Each row is a point on a landscape with many peaks, with its height.
A climber steps from a point to the highest of its 6 nearest points, and stops where none of them is higher. Distance is the straight distance between rows; heights are no part of it.
gezib: [-2,18,28,-21,16,-18,-20,12,7,14,8,0,-10,17,0,-12,10,-26,2,13,9,-16,-5,-5]  height 35.6
dofir: [-9,9,3,-21,-16,3,-7,-11,-19,-5,2,13,-7,-4,1,3,5,-7,29,-16,-8,15,-2,-28]  height 46.2
Soruk: [-10,-9,-14,0,-7,5,13,-14,-24,-11,0,-2,4,-1,12,2,-10,1,18,-10,-7,21,-7,-12]  height 30.4
kadu: [1,-1,2,0,-5,4,3,-14,7,-4,6,9,-1,-9,2,9,-5,-5,-6,-14,-2,8,-9,0]  height 34.3
peku: [2,-3,9,-7,-8,-5,19,-3,-4,6,-16,7,-7,6,-4,-9,12,15,1,11,-8,-14,2,0]  height 37.9
Ged: [-10,21,13,0,10,-15,10,-20,-6,7,-4,12,-5,-21,3,-5,-3,-26,20,-17,-1,23,-11,-16]  height 20.7
fol: [1,3,-9,6,0,-15,-8,-6,5,-9,10,-6,-11,-23,21,22,-29,-8,20,-9,-3,26,-6,1]  height 38.7
fibom: [13,16,26,-18,19,-21,-21,33,10,4,14,-9,4,12,-6,-10,5,-26,-2,13,5,-29,0,-1]  height 28.7
vidi: [1,-5,4,19,11,-6,8,5,6,14,0,6,7,-12,-10,2,-4,1,-13,4,0,3,9,2]  height 68.5
Gona: [1,14,13,0,12,-18,-13,-18,13,11,0,16,-2,-27,-1,5,0,-18,-5,-7,-2,19,-16,-12]  height 30.0
patas: [-6,9,0,-10,-6,-5,-5,-7,-8,1,-2,9,-6,0,3,12,6,-9,15,-22,-8,10,-12,-9]  height 37.0
bolo: [0,-18,-28,17,8,25,15,-10,-7,2,-10,-17,12,-7,17,-1,-23,13,-9,-3,1,14,5,7]  height 56.5
Pozom: [-10,-8,3,-13,-16,5,6,5,-7,7,-13,-3,0,23,-11,-17,14,16,8,9,4,-14,3,-5]  height 40.6
gabel: [6,-10,-4,31,10,6,29,3,13,11,-2,2,5,-19,-4,3,-16,11,-27,-3,8,1,10,9]  height 42.0
loba: [-1,12,12,-36,-20,1,-10,3,-25,-11,2,9,-9,18,12,-11,14,-10,17,-12,-3,10,-4,-27]  height 56.3
barap: [-10,-24,-19,11,1,23,25,-2,-16,10,-12,-2,7,11,0,-4,7,23,-14,7,-5,4,3,7]  height 33.5
libed: [-18,0,-17,4,-3,-13,4,-9,-18,-14,6,-12,-1,-10,22,6,-23,-7,43,-19,-10,31,-13,-17]  height 31.9
vabed: [11,-1,12,31,4,2,10,6,11,3,13,1,3,-12,-20,-14,-10,14,-35,10,17,0,19,-1]  height 38.8
duv: [-1,-11,-18,21,12,3,21,-20,1,7,-1,-6,4,-15,7,1,-18,-3,-5,-14,-1,12,-2,0]  height 32.6
sebik: [19,-16,-16,33,3,22,22,-14,8,6,-6,-2,11,-11,1,2,-20,18,-14,11,3,-5,10,9]  height 30.8
Mip: [15,-4,-6,12,1,18,-2,3,4,1,12,5,8,-8,5,9,-16,4,-21,4,9,-1,11,8]  height 35.7
desen: [-2,26,31,-29,12,-21,-25,7,9,5,5,-3,1,17,-5,-13,13,-22,4,-2,3,-14,-17,-8]  height 42.3
gunuk: [-7,-4,-1,-2,-5,-1,0,7,8,9,-19,-11,-2,18,-14,-12,13,16,10,20,-2,-25,10,14]  height 42.2
Bokuv: [4,5,0,18,6,-5,0,-10,11,-2,18,-11,-8,-30,13,20,-20,-5,8,-13,-3,19,-8,1]  height 29.4
rudov: [-4,17,26,-11,14,-9,-4,6,8,19,-7,-3,-1,11,-9,-9,12,3,2,6,-2,-15,-6,4]  height 26.2
vez: [-8,12,3,-15,-16,5,7,-2,-14,4,-4,6,-5,15,-6,-11,16,3,13,-6,-2,-4,3,-17]  height 64.4
sug: [14,3,-4,2,-2,4,-13,12,4,-8,5,4,0,0,-4,7,5,-17,-25,-1,9,4,6,0]  height 24.8
zises: [-4,-10,-23,13,-16,17,12,-12,-22,-3,-3,-13,19,5,17,0,-1,2,17,-8,-15,23,-5,-1]  height 26.9
Nube: [8,4,15,2,6,-1,-3,10,14,0,15,4,1,-4,-19,-3,-6,-8,-19,-3,-1,4,5,-4]  height 39.2
Gena: [-24,-2,-1,11,8,-29,18,-23,-16,-6,6,-15,-4,-23,20,1,-20,-11,41,-13,-3,23,-22,-10]  height 30.6
diso: [10,-6,-5,-4,6,10,-22,27,12,-6,-11,-3,6,20,-5,-10,8,5,-10,39,9,-22,25,37]  height 78.9
Dib: [-12,-13,-13,0,-4,5,18,-8,-10,12,-13,0,6,2,-2,-8,5,12,-4,-6,-9,2,-5,-6]  height 30.5
Nerib: [-5,-9,-10,-4,-6,10,-8,22,1,-5,-8,-2,-4,19,-11,-2,12,18,-3,24,-1,-19,18,25]  height 28.9
Fut: [12,-7,-8,-5,-3,-1,-11,-8,5,-10,9,7,-1,-4,5,14,-1,0,-5,-5,4,10,-5,4]  height 31.1
nonib: [-5,-7,-10,-14,-17,18,12,3,-23,-7,-4,5,1,12,8,0,6,4,14,-3,-2,8,4,-12]  height 21.5
zan: [-15,-4,7,-20,-16,6,4,3,-23,6,-12,-1,-10,23,-12,-22,14,17,11,7,-6,-12,1,-7]  height 44.5
tosu: [-15,-13,-15,24,18,-5,27,-18,5,9,-6,-6,5,-23,14,-1,-2,7,1,-12,-9,0,-1,4]  height 7.9
fum: [1,14,24,-21,3,-15,-5,-11,-6,11,2,1,-7,2,-11,-4,16,-11,0,-5,-11,3,-18,-12]  height 27.2
kefe: [-9,-7,-23,11,5,-7,10,-18,-20,-5,7,-10,7,-8,19,5,-27,0,34,-20,-13,22,-2,-11]  height 28.3
suz: [0,11,4,-26,-2,-3,-20,1,-1,-18,0,3,-1,1,11,10,8,-10,-4,-11,3,6,-10,-5]  height 60.9
Kobak: [2,4,13,-9,-2,-9,13,-4,-6,13,-6,5,-9,2,-13,-4,11,12,-7,4,-9,-4,-9,-10]  height 69.1
Tiron: [3,0,-2,-8,-5,-7,-12,-11,5,-7,11,3,-9,-6,13,23,1,-7,16,-17,-4,24,-10,-9]  height 40.7
bap: [-15,5,1,-6,-6,-11,13,-10,-9,0,3,9,-2,-6,0,-3,0,-7,20,-22,-12,13,-13,-26]  height 39.9
Mosu: [16,22,6,7,12,-5,-15,-5,8,-10,17,3,-9,-9,5,17,-5,-15,-6,-8,7,5,-6,-8]  height 58.9
Moku: [8,-9,-2,-12,-8,20,-6,12,-10,-11,-10,2,0,16,-2,4,13,1,-8,16,10,-9,6,16]  height 14.4
gelo: [-11,17,18,22,2,-7,-20,21,13,12,-15,-10,6,22,-30,-18,2,-6,14,33,-3,-28,23,23]  height 46.8
rav: [1,21,20,4,12,-22,-17,-5,16,-3,15,12,2,-32,8,12,-6,-24,7,-12,15,22,-11,-4]  height 39.1
dise: [5,-5,-6,0,-4,3,4,18,8,4,-10,7,1,11,-19,-5,3,11,-16,24,7,-19,15,16]  height 35.4
Lerep: [12,-14,-15,13,-2,28,7,-6,1,0,2,5,7,-10,4,9,-16,11,-17,4,10,-4,13,8]  height 54.9
Lil: [0,-16,-22,1,-9,20,5,-3,-12,0,-10,-4,5,4,9,-1,1,15,-9,7,6,9,-2,1]  height 23.5
vud: [0,3,6,-5,7,-6,-14,13,13,6,-18,-2,5,15,-19,-11,8,11,6,22,-3,-30,12,14]  height 44.4
Tak: [0,17,33,-26,8,-20,-15,-4,-1,11,4,-4,-14,3,-8,-5,23,-8,3,0,-3,2,-11,-14]  height 37.5
Petof: [8,-11,-7,8,-3,13,11,0,1,4,-1,8,10,-4,-2,2,-4,17,-7,4,6,-3,0,9]  height 28.0
fave: [2,7,8,10,2,-8,-11,8,20,5,-7,-6,3,9,-25,-18,-4,2,-7,27,3,-23,24,18]  height 56.6
Popiv: [10,-3,11,13,14,-7,2,-1,10,2,11,15,2,-18,-10,-7,-4,-2,-16,-6,5,-2,3,2]  height 51.2
kifi: [-11,-23,-24,17,9,22,14,-14,-21,1,-4,-9,9,0,18,-1,-12,9,6,-3,-4,9,-1,2]  height 39.4
vadok: [-16,10,6,-12,-9,-9,18,-14,-19,8,-7,5,5,-4,11,-9,5,1,21,-16,-14,9,-12,-23]  height 36.4
dako: [23,11,21,-3,15,-6,-14,10,17,-4,21,8,6,-4,3,-5,-1,-25,-25,1,18,-6,4,-2]  height 22.6
koper: [-8,-15,-9,-1,-11,9,17,15,-1,2,-20,-7,3,14,-6,-13,13,27,-6,17,-7,-23,17,14]  height 54.8
zokem: [2,-3,2,-17,9,4,-34,31,11,-12,-9,-10,6,33,2,-1,5,-18,0,22,14,-31,16,11]  height 87.1
muri: [16,4,6,19,12,-1,-6,-4,14,4,15,10,0,-18,4,9,-10,-10,-2,-11,4,19,3,-2]  height 42.1
Simum: [-11,1,-13,-7,-18,3,7,-12,-22,-12,1,1,-2,-6,16,2,-13,-8,26,-13,-12,24,-12,-18]  height 33.0
kod: [1,1,-4,3,2,-4,12,-19,0,6,3,-2,-1,-19,4,6,-3,-2,6,-11,-5,15,-11,-7]  height 62.7
nefit: [10,0,4,1,-1,-5,-4,8,-2,1,3,8,-4,-2,-4,7,1,-5,-9,-10,4,-3,-2,8]  height 15.3
paf: [-15,-15,-2,20,18,-13,24,-22,-5,10,-3,-9,6,-15,14,-4,-8,-4,21,-25,-14,12,-7,-12]  height 17.6
Feto: [13,6,17,-19,4,-13,-17,11,7,0,8,3,-4,5,-12,-6,6,-20,-4,-5,-1,-12,-7,-2]  height 35.9
Risur: [-18,-10,-2,1,-9,3,24,8,4,5,-25,-8,0,19,-10,-15,13,37,2,11,-9,-30,16,8]  height 60.2
borup: [-5,3,9,-14,-8,6,0,4,1,3,-10,6,-10,13,-13,-12,12,9,0,13,-8,-20,-8,3]  height 32.4
gam: [12,-3,-7,20,3,12,-19,-1,10,-10,19,1,5,-11,-1,11,-21,-1,-22,9,8,16,9,3]  height 28.8
gevo: [-7,-2,-11,15,-3,-2,11,-16,-7,-7,6,-6,-3,-14,18,9,-16,-5,21,-17,-7,19,-9,-1]  height 26.5
paror: [-5,6,16,-14,0,-10,-9,9,8,3,-3,6,-8,7,-16,-14,9,-3,-8,6,-1,-12,-2,5]  height 18.1
vosuz: [2,3,-3,-3,-3,14,-2,19,9,-1,-18,8,-4,16,-13,-11,12,10,-2,23,7,-31,10,20]  height 30.3
tuz: [-1,7,21,-6,14,-17,-9,22,15,3,-3,0,-4,13,-12,-14,11,-7,-4,25,-1,-22,15,18]  height 43.6
fabe: [19,12,-7,9,1,-2,-22,-1,19,-18,18,-1,-5,-14,17,26,-19,-13,-6,-9,12,7,-1,-1]  height 73.8
Para: [-1,6,-1,5,15,-4,8,-7,2,-5,8,-8,-10,-24,9,7,-20,-15,22,-18,-4,25,-20,-2]  height 30.7
dod: [-18,-7,-13,8,-1,-6,13,-24,-11,1,-4,-10,3,-5,11,-1,-8,-1,29,-12,-4,11,-9,-11]  height 29.3
vite: [-4,-7,-18,21,1,-7,17,-18,-6,5,2,-4,4,-17,12,7,-21,1,9,-9,-4,19,-7,-7]  height 22.3
Vol: [3,-9,1,4,3,-5,26,-2,5,14,-3,9,-3,-9,-12,0,7,10,-10,3,-1,-16,-1,-3]  height 39.0
zumo: [-6,-6,-22,13,-10,-4,3,-14,-8,-8,10,-17,2,-13,26,16,-29,-5,34,-5,0,26,-7,9]  height 27.1
rimar: [-7,4,15,-30,-12,0,-26,6,-5,-4,-1,-1,-2,20,-4,-14,10,-12,8,-1,0,3,-6,-9]  height 82.7
fod: [14,-12,-3,29,-1,29,-5,-8,12,1,9,-1,11,-6,4,5,-20,14,-29,13,10,10,16,15]  height 28.4
fet: [11,-11,0,20,-2,21,8,6,2,3,-2,8,4,0,-13,2,-1,8,-25,14,1,-3,15,20]  height 20.4
refe: [5,13,20,-17,13,-15,-16,18,12,7,6,-3,-8,16,-7,-2,6,-24,-5,14,5,-22,4,2]  height 36.0
gezik: [21,6,0,-7,4,4,-31,1,13,-23,18,2,5,11,9,14,5,-17,-12,-2,10,0,10,4]  height 29.2
seran: [16,10,22,10,16,-25,-17,5,20,-4,20,9,-2,-22,-1,6,-4,-23,-11,-12,4,22,1,-7]  height 42.4
diruf: [-7,-30,-38,23,6,27,22,-16,-12,1,-9,-23,24,1,20,-1,-4,15,-3,8,-5,5,0,9]  height 41.2
Vanef: [-17,7,26,-7,7,-16,-2,0,0,25,-15,-4,-10,14,-21,-19,17,8,7,9,-5,-17,-4,6]  height 19.3
gabo: [12,3,9,-12,2,-5,-12,10,3,-7,-1,4,-11,8,-12,-5,6,-6,-6,4,4,-12,0,0]  height 20.6
gavem: [0,16,19,-31,4,-8,-17,3,2,0,-1,1,-4,12,-5,-10,12,-17,3,-2,-1,-14,-11,-13]  height 53.4
sadu: [-16,-1,7,2,0,-9,22,-1,7,22,-14,-3,-3,14,-8,-7,11,18,-3,12,-5,-27,4,1]  height 60.8
fab: [-19,-4,-6,-10,-20,10,26,5,-16,7,-15,-4,1,18,-5,-14,12,23,18,-1,-9,-8,5,-10]  height 42.9
rapo: [-21,21,30,-35,4,-16,2,-10,-24,10,-4,6,-16,8,5,-12,21,-1,24,2,-22,3,-6,-32]  height 30.9
dezu: [-6,2,-9,0,-8,-5,12,-20,-11,-9,7,1,4,-14,5,17,-14,-5,23,-17,-3,12,-20,-13]  height 31.0
zab: [15,7,3,9,-6,-9,-1,3,7,1,4,8,-2,-3,-12,0,7,3,-11,1,12,-6,3,6]  height 33.3
dadi: [1,7,-3,6,7,-16,-14,-7,9,-10,16,0,-3,-22,10,17,-13,-6,22,-6,4,23,-11,-10]  height 37.1
dul: [20,0,-13,6,-1,21,-16,-9,4,-11,12,2,11,-5,8,22,-12,-4,-11,1,9,6,3,1]  height 39.3
dibi: [-10,0,-8,4,2,-12,4,-16,-14,3,-6,2,3,-23,12,7,-11,-3,20,-17,-4,17,-8,-13]  height 37.4
Sab: [1,-14,-10,-6,-9,22,0,7,-6,-1,4,0,1,9,-1,5,12,12,-11,10,4,1,7,7]  height 16.6
bisi: [14,13,12,21,16,-9,-12,4,15,-3,19,7,-2,-19,-1,0,-8,-8,-15,-6,12,14,8,1]  height 45.7
fenel: [13,-4,3,-5,4,11,-9,20,8,-8,-5,2,5,15,-7,-1,5,3,-17,19,6,-13,23,27]  height 38.3
Kamu: [-1,-12,-19,16,-4,8,19,-19,-9,7,0,-4,8,-8,5,1,-20,-1,-2,-11,1,5,-7,3]  height 76.3
Tabev: [-1,-9,-19,-8,-6,11,7,-5,-6,1,-7,-3,-7,9,0,-4,7,13,-4,13,1,-9,-6,4]  height 18.6
nalad: [8,17,10,-38,2,3,-29,12,1,-24,4,-2,-5,14,12,0,16,-25,4,-9,-6,-8,-8,-10]  height 50.6
ziz: [18,6,-11,-7,-1,13,-24,8,12,-22,13,6,-1,3,3,21,-6,-9,-21,0,2,5,-3,-2]  height 40.3
dalon: [-9,-33,-39,27,17,8,24,-14,-15,6,-5,-34,16,7,24,-2,-19,10,2,-1,-11,10,5,3]  height 34.1
kupi: [0,-11,-30,8,-5,9,5,-12,-7,0,6,-2,5,-2,25,13,-20,-3,15,-6,4,19,-10,3]  height 17.0
vuri: [16,19,19,22,23,-17,-16,-2,18,-6,18,11,-1,-26,-3,10,-14,-17,-14,-16,7,21,9,-6]  height 43.4
Voket: [-12,0,-20,12,6,-9,11,-16,-7,0,7,-19,0,-16,25,11,-24,-4,31,-11,-6,27,-10,2]  height 26.6
lag: [0,-15,-13,0,-9,23,-3,17,3,-6,-2,4,3,17,-4,5,7,27,-16,29,4,-7,22,26]  height 14.2
Vum: [-3,-10,-9,13,1,-2,19,4,8,12,-20,0,-5,4,-9,-4,7,24,-6,11,-6,-21,17,3]  height 90.6
lemat: [0,-5,9,-14,-4,-1,-21,30,17,1,-6,-4,-7,20,-10,-6,9,-3,1,18,9,-29,6,14]  height 53.8
didu: [7,0,-8,-7,-6,9,-18,15,3,-11,0,0,4,6,-4,6,6,-9,-18,3,10,-10,5,7]  height 11.6
Linap: [16,8,-5,5,2,-2,-39,3,11,-33,27,-3,0,-18,24,33,-16,-20,9,-11,8,19,-13,-6]  height 86.4
dotip: [7,-8,-5,-22,-15,16,-6,12,-10,-2,-11,0,-9,23,-4,-5,18,8,6,3,-2,6,-3,-1]  height 18.9
vubev: [-4,-9,-8,-25,-14,17,-6,15,-13,5,-12,5,-2,22,-6,-5,22,7,-2,15,1,-14,2,6]  height 28.2
nidu: [-4,5,18,-30,-2,-9,-1,-2,-3,6,-7,9,-10,8,-3,-8,13,-3,8,-2,2,-2,-7,-7]  height 35.5
pimed: [3,-12,-7,9,-12,7,17,6,4,4,-7,5,4,-3,-15,1,3,24,-13,9,8,-13,14,8]  height 53.3
Migas: [-1,8,10,-29,-8,1,-24,19,1,-6,-6,-7,-4,20,7,-5,11,-10,-7,5,-1,-19,-2,-5]  height 63.9
soke: [-11,-2,1,12,3,-6,23,-20,-8,4,-7,-7,1,-14,-4,-4,3,5,5,-16,-3,14,-18,-10]  height 26.8
det: [-4,5,7,-26,-22,6,-13,-3,-21,-16,1,10,-10,15,5,-1,12,-8,12,-12,-7,15,7,-27]  height 48.6
Lemu: [-13,-5,-1,12,1,-11,28,-8,-4,17,-7,0,4,5,-11,-10,5,14,-3,-5,-9,-16,-4,-1]  height 46.3
zino: [12,22,18,-2,19,-27,-19,3,13,2,17,15,1,-14,-3,9,7,-25,-10,-13,0,9,-8,-8]  height 38.0
nam: [16,-1,-3,16,-2,11,-6,13,12,-5,11,6,5,-1,-7,6,-12,9,-26,6,10,-5,16,7]  height 34.7
buga: [-2,8,12,6,0,-16,-3,-12,9,9,-2,13,-2,-14,-10,0,3,-1,-5,-9,1,6,-11,1]  height 16.1
rol: [-1,4,23,-7,9,-16,-4,-3,6,13,5,9,-1,-1,-12,-2,18,-9,0,-4,-4,7,-11,-2]  height 20.5
vake: [20,6,10,17,7,-1,-6,8,3,0,20,1,2,-13,-13,-1,-7,-2,-25,1,7,5,13,1]  height 44.2
luma: [-17,-16,-23,0,-11,19,20,3,-26,2,-16,-5,10,20,6,-6,16,30,10,8,-1,5,14,2]  height 44.3
Bar: [10,-9,-18,12,-9,25,6,-10,5,-3,-1,1,6,-5,9,13,-8,0,-14,5,2,7,7,11]  height 29.8
mib: [-2,-9,-19,-10,-11,18,14,-4,-14,-4,-7,-1,1,13,8,-5,9,12,2,4,-1,3,-4,-8]  height 28.1
Kifom: [-7,-11,-6,-8,-12,16,-3,10,-2,-2,-14,1,-2,12,-12,-2,15,18,-5,13,9,-12,4,11]  height 16.7
nizu: [8,-13,-8,3,2,19,-7,10,7,-8,7,7,8,2,-1,13,-13,0,-26,7,13,-4,15,13]  height 21.6
zini: [6,17,13,-30,3,-4,-24,12,4,-6,4,-12,-2,19,-2,2,12,-15,-3,-9,-1,-17,-8,-2]  height 47.8
zaru: [-10,3,14,-17,-3,-8,5,-6,-6,13,-10,5,-12,6,-6,-14,11,7,7,6,-12,-2,-7,-5]  height 39.6
Kisa: [2,-15,-15,35,16,2,35,-8,10,14,-9,-8,6,-23,1,-4,-16,19,-15,0,1,-6,13,0]  height 30.2
Nog: [5,9,13,5,7,-13,-8,2,3,-6,7,6,-6,-8,1,9,-1,-19,-1,-16,-4,13,-8,-8]  height 41.0
div: [-11,-6,-16,13,-6,3,28,-7,-13,7,-14,-9,12,-3,2,0,8,26,2,0,-6,-10,2,1]  height 36.2
sut: [10,-8,-13,24,2,8,7,-8,-2,9,-1,1,2,-17,1,5,-26,12,-6,-2,2,-1,-5,11]  height 29.1
Zozal: [7,-4,2,4,-7,9,13,6,4,12,-7,8,-5,-7,-5,-2,-2,13,-6,-3,0,0,0,5]  height 29.0
gokib: [1,4,4,17,-5,-16,3,18,16,8,-6,-1,-5,10,-22,-9,6,8,-10,24,-3,-22,16,22]  height 45.4
rit: [-6,-15,-15,21,3,4,23,-7,-7,1,-7,1,8,-8,1,1,-8,11,-7,-4,-3,-5,1,-2]  height 29.9
vezi: [-5,-12,-13,18,-4,3,24,-7,-9,8,-9,-5,3,1,2,-3,-3,13,7,-15,-11,3,-5,-7]  height 26.3
Bidef: [7,10,13,-18,15,-6,-27,20,11,-14,17,-8,3,8,-12,2,4,-28,-13,-5,0,-20,-1,-2]  height 33.6
domid: [-13,-12,-9,-8,-15,13,17,16,-12,1,-28,-7,-4,18,3,-15,22,33,13,17,-4,-16,12,10]  height 50.9
miluf: [10,2,0,-3,3,2,-17,27,8,-3,-7,1,13,20,-10,-12,-1,-1,-15,33,10,-33,21,24]  height 59.3
pobe: [3,19,22,-14,15,-27,-18,-2,14,2,17,4,1,-14,-2,4,11,-34,-2,-13,3,5,-13,-8]  height 31.8
mon: [4,9,20,-3,5,3,-18,21,9,1,-3,-1,1,16,-18,-4,7,-9,-12,23,17,-23,1,13]  height 36.1
Mag: [4,-5,-11,-8,-11,3,-1,-10,-19,-5,10,-4,-1,-9,18,7,-1,1,9,-16,-2,21,-5,-5]  height 38.1
pide: [-2,-2,7,-17,-11,7,0,-6,-5,-8,-10,8,-3,4,-4,-6,13,0,7,-6,-9,0,2,-2]  height 48.8
tuzud: [-10,-4,-18,15,6,-12,15,-19,-13,1,1,-8,7,-15,15,1,-22,-2,29,-11,-10,18,-8,-12]  height 31.2
Libid: [-9,0,-15,10,-5,-14,-3,-8,-8,-13,-1,-7,0,-7,22,9,-17,-6,39,-15,-1,28,-9,-10]  height 31.3
zozo: [-21,-7,0,2,-9,-4,20,4,-1,7,-18,-4,0,14,-6,-10,20,26,7,8,-7,-25,4,2]  height 52.2
lum: [-15,14,18,-26,-11,-4,4,2,-9,14,-8,-2,-13,16,-9,-16,9,12,18,5,-12,-14,-1,-14]  height 46.5
Fav: [-2,7,3,-26,-10,12,-12,1,-3,-15,-2,8,-9,12,0,5,11,-4,3,-9,-11,-3,-11,-7]  height 88.4
Pudes: [-1,5,18,-18,11,0,-17,19,4,-1,-2,-10,-2,21,-9,-17,14,-9,3,10,3,-25,-3,-2]  height 46.1
Kabi: [-2,4,5,-16,-3,-10,-4,-11,-8,0,-9,2,-4,3,0,-2,5,-5,5,-12,-6,1,-17,-9]  height 24.1
banuv: [-15,-10,-23,22,5,-12,17,-15,-7,3,-3,-19,8,-6,20,0,-24,1,11,-15,-16,15,-11,-2]  height 16.2
vinas: [-10,-22,-9,4,-6,16,15,-7,-23,3,-9,-9,10,5,9,-11,5,15,5,-3,-5,-2,9,-12]  height 37.2
Zilu: [6,2,-13,5,-1,8,-19,-2,2,-26,10,5,1,-15,11,20,-6,-11,-1,-7,3,7,-9,8]  height 57.3
sorub: [-18,25,31,-20,3,-13,-7,-6,-4,12,-4,-3,-12,19,-12,-13,12,-5,11,13,-6,-7,-14,-9]  height 36.9
Dizi: [5,-9,-28,20,3,6,9,-9,-5,0,7,-12,5,-17,20,10,-29,1,14,-8,2,13,-4,5]  height 24.3
lam: [-1,0,-10,1,-10,5,-7,-12,-6,-13,8,-4,-3,-15,17,23,-13,-10,10,-7,2,21,-11,-4]  height 45.6
gep: [21,8,9,17,10,-6,-15,1,13,-9,18,10,-3,-17,5,9,-8,-8,-20,-8,12,13,0,1]  height 48.1
mog: [-3,-4,6,21,-6,-6,12,12,11,9,-7,4,5,5,-11,-4,5,17,-16,13,2,-16,13,6]  height 59.2
bib: [19,6,6,-13,2,-1,-17,19,12,-9,10,0,-4,1,-6,2,6,-16,-19,3,12,-13,9,6]  height 18.4
fatip: [2,14,16,8,3,-13,-16,34,18,3,5,-1,12,15,-23,-17,1,-5,0,31,11,-29,13,17]  height 46.7
Mol: [-12,19,16,-12,-1,-30,0,-6,-1,2,5,6,-4,-14,-1,5,4,-9,13,-20,-3,21,-12,-15]  height 19.9
Fonef: [8,0,-13,-10,-4,7,-5,7,6,-13,-2,2,1,9,-2,6,4,2,-23,3,4,-5,7,8]  height 5.7
Fufef: [4,-18,-21,24,-3,30,11,-4,-6,0,2,-7,17,-6,11,3,-12,14,-17,11,4,6,8,25]  height 37.3
Mabi: [3,13,22,-5,15,-16,-16,4,15,-3,13,3,-3,-13,-10,-4,7,-17,-15,-3,6,1,1,8]  height 30.1
Madu: [-4,0,-11,1,-13,5,10,-10,-1,0,-1,10,-6,0,2,7,1,-3,2,-4,-6,5,-2,-7]  height 93.9
susi: [5,4,-8,23,3,10,-3,-7,10,0,9,5,-6,-18,11,7,-23,-2,-7,-3,6,11,-3,10]  height 23.7
Mekub: [8,-18,-16,2,-12,21,-2,4,-2,-2,-7,5,2,6,-5,1,10,16,-15,12,6,-12,11,7]  height 23.3
kuzu: [-9,6,21,-22,-7,-3,0,1,-6,-1,-3,3,-13,11,-12,-5,11,-2,3,3,-8,2,-7,-4]  height 27.7
Vufan: [-8,-1,7,-1,-3,-9,5,-17,-3,4,5,5,-5,-12,2,6,5,-9,8,-17,-9,12,-13,-10]  height 33.8
kelus: [10,-10,-9,27,-2,22,7,2,4,5,19,6,5,-8,-8,-2,-18,16,-29,7,12,-1,16,10]  height 34.0
rodob: [19,4,7,1,11,-13,-10,-7,7,-8,17,5,1,-16,0,11,-10,-19,-6,-16,11,11,-2,-10]  height 46.4
dez: [15,7,28,-4,5,-18,-5,11,18,8,9,13,-1,-5,-10,-9,7,-22,-18,2,14,-6,5,10]  height 24.2
vis: [-3,-15,-18,-6,-8,21,17,3,-16,-4,-12,-3,4,15,-2,-1,19,23,0,12,6,-3,6,6]  height 36.6
vun: [0,18,14,-19,-2,-5,-8,-8,6,-12,2,8,-10,-5,6,16,10,-16,5,-23,-3,3,-20,-12]  height 47.0
mus: [-25,7,11,-9,-5,-1,23,2,0,18,-14,-4,-10,8,-10,-21,11,21,10,2,-15,-13,6,-9]  height 49.3

Two climbers start at each pair of points below. Name the first point that both come to, or write never.
vis, mib -> luma
dako, didu -> fabe
barap, Lil -> luma
vubev, Sab -> Vum

Call two points neighbours if one is among the 6 nearest of the other. Go from one point of each pair to the other, from neighbour to neighbour, staying as high as possible. Name the lowest point that can't be avoided.
Vum, zokem -> lum
Kobak, kod -> zaru
Kamu, Lerep -> Fufef
Fav, kod -> pide
Fav, zokem -> Migas
Linap, Madu -> bisi
zokem, vez -> loba
Vum, vidi -> mog
